Each row is a point on a landscape with many peaks, with its height.
A climber steps from a point to the highest of its 2 nearest points, and stops where none of them is higher. Distance is the straight distance between rows; heights are no part of it.
<1005>: [-12  -6  -7  18 -19 -15   3   1 -13  -9  17 -15  25   3  -4  -8 -11 -19
   8  17]  height 3.68
<888>: [  1  35 -13   6   7  -1 -20   0  20   2  -2 -18  10 -11  -6  -3  -5  16
  -9   1]  height 4.66
<718>: [ 24 -24  -4  -9   0  -3  -4 -16  -3 -14 -16  24 -18  14  -4   9  -6   0
  11   3]  height 6.02
<860>: [-11   4   0 -20   1 -29  -3   7 -10  21  11  10   5  24  -6   0  19  11
   5   2]  height 1.76
<827>: [-21  33   3  13   9 -11   4  -4  -2   3  -9 -20 -18  -5  -4   6  14   9
   7 -11]  height 9.04
<106>: [  4  -9  -3 -23 -14  -7   1  11  -9   4   2   6  14  14   7  13 -15  -3
   9  23]  height 5.08
<966>: [-14 -18 -29  -7  -7  -9 -10 -11   4  15  -7   2  -6  15  11   3  -3   1
   8  12]  height 3.51
<861>: [-12  -8   7  -4  -5  19   1   1 -12 -10  -6  -6   8 -28  23  -2  11  -3
  -1   5]  height 3.64
<784>: [ 23 -20  -5  -8  -4   6  -1 -12   8  -9 -10  30 -17   4  15  24   4  -7
   2  13]  height 5.76
<172>: [-11  33 -10   9  -1  17   2   3  12 -11  -2   7  26   0  -7  -8 -18   9
  -3 -10]  height 8.25
<466>: [-17  -3  17  -5   3   4 -13   3 -22   3 -10 -16  -3 -12  15   0  12  -4
   1 -12]  height 4.09
<779>: [  9  16  -3   1  16  17   9  -2  11  15 -10   7  -1 -22  -2   7 -14  -5
 -28  -1]  height 6.75
<103>: [ 12  17  -9   4   9   0  19   5  12  19   5   0   7 -23   8   3   0   5
 -13   4]  height 5.89
<79>: [ 13 -15  -7 -13  -5   6   5  -9 -15 -12  13   2  -2   2   9  17   5   2
  23   9]  height 7.41
<467>: [ -1  31   7  -5  18 -18  -4  13  17  -1  10 -17  18 -10   6   1  16   4
   3  -5]  height 5.52
<286>: [-23  -2 -21 -11  -6 -11 -19 -16 -10  26 -14   0  -9  11   2   7  16   2
  -1  -1]  height 4.10
<972>: [ -4 -18  -2   7 -30  -6  13 -16  13 -13 -13  15 -16   5   1  -2   3  -4
 -12   9]  height 3.09
<670>: [  5  10  -9  12  -8  15   1  -3   3 -31  23 -15  17 -11  -2 -11   1  -1
  19   0]  height 6.46
<534>: [ 26 -27 -10  -6  -8 -11  10   0   3  16  -6  10  -5   7   5  -6  -9  -5
  17  -8]  height 3.84
<732>: [ 20 -10   3  -6   2  12  -1   0   7   5   3  13 -25   6  17  27  14  -7
  -3  -2]  height 6.35
<969>: [-13  24   1   7   0 -32  -5  -1 -10   1  17 -21  12  12 -11 -15   0 -19
   1   3]  height 2.67
<781>: [  8  16 -19  19   5   8  15   8  21  16   2   6   8 -19   3   6  -9  26
  -3   2]  height 5.30
<198>: [  1 -10   9  10   6  24   6   5  -7  -3  -7 -18   5 -33  -6  -7  -5  16
   8 -14]  height 3.75
<165>: [ -4   3 -11   5  14  25   2  -5   1  -9   7 -13  11 -29  -4   1   0  26
   8  -3]  height 4.16
<312>: [-12 -22  31   3   1   3 -24  -3  -7  21  -9  16   4   6   6  11  -5 -10
 -17   8]  height 1.13
<595>: [ -2  34   1   1  26   1 -20   5  -3  10 -10  -8  -7 -23  -4  -8   6  12
   0 -22]  height 6.92
<529>: [ 19   4 -10   4  -1  17   7  -1  11  -1 -13  -7   5 -18  -7   4 -23  -4
  16 -14]  height 4.06
<326>: [ -9   5   1  -2   3 -30  16  10  -9  15  23   0  -4  20   2   2  17  10
   7   4]  height 1.93
<895>: [-15  18  13  -6 -13   1  16  -5 -17   6  -6   2   7 -12  10   6   1  -9
 -19  11]  height 2.75
<382>: [ 28  -3   1   4 -12   3   7 -12  -4 -16 -18   0  -3 -13  -2   1 -17  -6
  23  -5]  height 4.76
<260>: [-24 -16   8   3   8   6 -18 -14 -17  -1 -11 -13 -17  -9  13  -9  15  -7
  -7 -13]  height 4.54
<979>: [ 13  14 -14  -2   5   6   1   0   9   7   2 -20  23 -13 -15  -9 -26  -4
   6  -7]  height 3.37
<153>: [ -8  -1  11 -28   6 -19 -14  10 -10  21  -8  13   2  21  -9   2   9   2
 -10  -1]  height 1.60
<1009>: [ 15 -22 -14 -12  -1  -8   2 -18 -11 -14   8  19   4  12  -7  12   7  13
  33  21]  height 6.59
<912>: [ -6 -10  -3  -3 -14 -13  23  -2   5   4  13   9  -9  24  -5  12  13  13
   5   9]  height 2.21
<335>: [-10  26  12   9  22   0   2   9   5   0  -8   5   2 -20   0 -15  12  11
 -11 -21]  height 6.34
<743>: [ 18  -6 -14 -16  -6   7   0  -3 -10  14  -3   6 -11   8  10   5 -18 -21
  -7   4]  height 6.70
<242>: [-14  19  -4  12  10   3   7   8   2   3 -11 -22 -12   1  -5   0 -13   6
   7  -8]  height 7.59
<254>: [  1  -6   2   2 -18  -8  20  -3  -8 -13  -1  -8  -2  11 -10   5 -24  -2
  20  11]  height 5.29
<65>: [-14  29 -17  26   0   8  -9   3   5  -4  11   4  34  -4  -9  -9 -18  13
  -3   4]  height 6.91
<772>: [  6   0   4   0  16  19   0  13   0 -18 -12  -2 -16  -6   7   3 -16  -7
  -2  -2]  height 0.59
<769>: [-11   6 -12  12 -14 -25   3   2  12  12  -2 -14   5  10  11 -19   6  -7
  10  -8]  height 2.47
<53>: [ 13  13   2  -2   7  -4   7   9  -4  21   3  -7  -7 -14   9  -5   8  -2
 -10 -12]  height 5.31
<959>: [-13 -20  10 -13  -6 -13  -5   9   2 -16  -3  -1 -15  18  -1 -15   9  14
  -9   7]  height 5.00
<208>: [-11  20 -12  14   4  -8  -4  -9  16  -6   8 -31  16 -13  -5   7  -4   3
  -3  15]  height 4.05
<257>: [ -1  28  -9  16  10 -14  -9   1  -7   9  19 -24  26  -5 -28 -12 -13 -15
  -4   2]  height 2.31
<475>: [ -1  35  -5   4  15  -4  -1   6  -7  -2   9  -6   0  -6   2 -11 -15   4
 -16  21]  height 3.62
<551>: [-14  -9  34   6  13  12  -9   4 -13  10  -5  11  -6   5   7  20  -9 -16
 -15   2]  height 0.96
<109>: [ 10 -36   9  -7   2   5 -15   8  -3  10   1  16 -20  12 -19  -6  16  17
  -6   7]  height 6.05
<63>: [ 35 -11   1  -7   0   4   2 -17 -11 -25 -11  15 -14   2   2  -2  -7 -12
  15  -2]  height 5.42
<115>: [  6  17 -16  -3   8   9   6   0  -2  17 -10  -7 -11  -5  11   9 -22 -14
 -13   7]  height 8.36
<752>: [  8 -15  12  10 -11   8  11  -9   8   2 -13  16  -8   5  -3   1 -15 -24
 -13 -15]  height 4.75
<858>: [ -7  38  -1  -6  24  -4  -4 -10  -3   2  -4 -15 -15 -11 -14   2   6  -4
  -7 -17]  height 7.78
<80>: [ -2 -23  -7   7  -4 -20   1  -8  -3 -33  21 -10   1  13  -5  -8   2   3
  25  14]  height 6.41
<941>: [-15 -11 -11 -17  -5  -2 -11 -16   2  17   2   4   1  13  -6   1  28   2
  -1 -13]  height 4.59
<935>: [ 12  25   2   1  13   4  -9  22  28  -7   0 -13   4  -8   3  -1   3  18
   0  -7]  height 5.15
<263>: [ 12   1  -3  -3  -3  -4   0   5   3 -19  27 -13   2   2  11  13   9  -1
  16  20]  height 8.64
<390>: [ -5  23 -14   6  24   9   3  -7   1  12  16  -3  15 -22  -7  -2   6  29
  -4 -10]  height 4.63
<436>: [-11  -3 -18  -3  -8 -18   2  -2   9   3  -2  -4   2  13  16  -3  -2  -9
   1   9]  height 2.96
<538>: [ 13   6  15  13   6  21  10   1  13   9 -14  10  -1  -7  -2  12 -20 -18
 -17 -12]  height 5.74
<909>: [ 10 -24   1  -7 -12 -13  15  14   1  25  -3  17  -5   8  11  -6   6   5
  -3  -1]  height 4.40
<789>: [ 17 -17  17   1  -7  11  -1   8   2   1   9  16 -25  15   2  14  20   1
   0 -14]  height 6.88
<837>: [ -5   1   6   0 -12  16  16  -5   4 -10  -1   2   6  -1   5   5  10 -13
   9 -23]  height 5.78
<281>: [ -3   1   4  -3 -16  11  11  -5   1 -18  17 -12  16  -5   4  -4  12  -5
  18 -13]  height 5.64
<322>: [ 19 -19  -4 -21 -14   7  -8 -24  -1 -24   6  -1  -5  -9   3  13  16  -5
  12   6]  height 6.49
<173>: [ -1  -8  22   2  14  13   0  13 -12  -4  -9   6 -23  12   8  11 -14  -9
 -11  -2]  height 0.79
<821>: [-13  28  10  -6  10 -17   5   3   9  -7   4  -1  10  -7  10  -8  21  -2
  -7 -11]  height 5.86
<555>: [-13 -13  26 -13  -3  -6   2   6  -7 -12   3   5  -3  10   4 -16  20   3
 -17 -10]  height 4.50
<437>: [ -3 -32  -1 -16  -7  11 -14 -22   6 -12  -4   2  -4  -7   0  14  22  -1
  -2  -1]  height 5.77
<52>: [-12   3   3   9  -4  -3  18  10  -8  -8  -1 -15 -14  11  -4  -3 -19   5
  13   4]  height 6.29
<163>: [  4 -11  -3  15 -14 -24  18   1  -4  -6   4 -10  20  -5  -5  -5 -25  -9
  18  22]  height 4.38
<530>: [ 16 -23 -19 -12  -4  -5  -3  -9  -2  -8   3  24 -15  19 -12   1   7  14
  17  15]  height 6.71
<815>: [-14   8  -5  15 -10 -22 -12   3   4 -12  15 -22  29   3   0  -9   1 -24
  -1  11]  height 3.14
<749>: [ 16 -15   6  15   4   0  13  19   1   0 -17  -8 -16  -9   2 -20 -21   4
   5 -11]  height 0.21
<412>: [ -6  26  10   0  -1   9   9  10 -11 -10  -5   4  -1  -9   6 -13  -9  -4
 -23  10]  height 3.13
<612>: [-14  -3   7  -4 -25  11   7  -1 -13 -12  -5   0   9  -6  18   6   2  -3
   2  15]  height 3.22
<643>: [-19 -12  16 -15   4  -3 -25  12   5  14 -20  18   1  22 -19   0  16   8
 -10  -1]  height 1.44
<831>: [ -2  27  -9   2  32   9   4   9  -3   2  11  -1   7  -7  -8  -4 -14  23
 -10  -2]  height 4.17
<715>: [ 18 -11   8  -2   4  -8  19  12   4  24   3   6  -6  -3  16   1  12  -3
  -9 -14]  height 4.85
<607>: [ -5 -27   3  -9 -14  -4 -10  14   5  -5  -8  13 -16  13 -23 -13  18  26
   3  17]  height 5.59
<590>: [  8 -35  28   4  10  14 -21   3   2   9  11  19 -20  17 -11   9  17   5
  -3  -1]  height 6.40
<889>: [-20 -24   2  -7   0   8 -18 -25  -5   6  -6  -8 -10  -1  -2   8  27  -2
  -6 -15]  height 5.16
<59>: [ -2 -23   4  -2 -17  -3  12 -12   5  -4  -4  24 -18  13 -11   7  10  11
 -12   9]  height 2.56
<927>: [-13 -16  25   0  -5   3 -34   1   7  21 -18  22   4  17 -12   5   7  -6
 -17   6]  height 1.29
<356>: [  7  15 -19  24  11  -5 -16   3   7   5  25   1  38  -3 -20  -8 -23  11
 -17   5]  height 5.75
<189>: [  4  22 -12   5  11 -11   3  -1   7  13  13 -14  26  -7 -18 -18 -23  -4
 -14   4]  height 2.77
<502>: [ -8  22  -5  10  -6  24  17   4  11  -8  -5   9   8  -2   2  -3  -6  -7
   2 -19]  height 6.78
<440>: [  6 -10  -7 -26 -13   8 -11   5 -12  14  -5  13  11   7  16   4  -6 -13
   3   7]  height 5.73
<301>: [ 20 -19   5   1  13  12  -4  14  -5  -7 -13  -6 -19  -4   9 -11 -16  -8
  11 -15]  height 0.40
<934>: [-11  -9  10   8 -15   6   7  -9   4  -1 -10  22 -10  13   9  -6   3 -19
 -22  -8]  height 3.96
<659>: [  8  -1  -4  14  -2  -2  -4   2   2 -39  22 -14   4   5   1  -6   0  -5
  24  12]  height 7.44

For each start below, name the point where the climber stops.
<173>: <779>
<612>: <79>
<912>: <779>
<208>: <827>
<555>: <789>
<969>: <827>
<189>: <718>
<436>: <79>
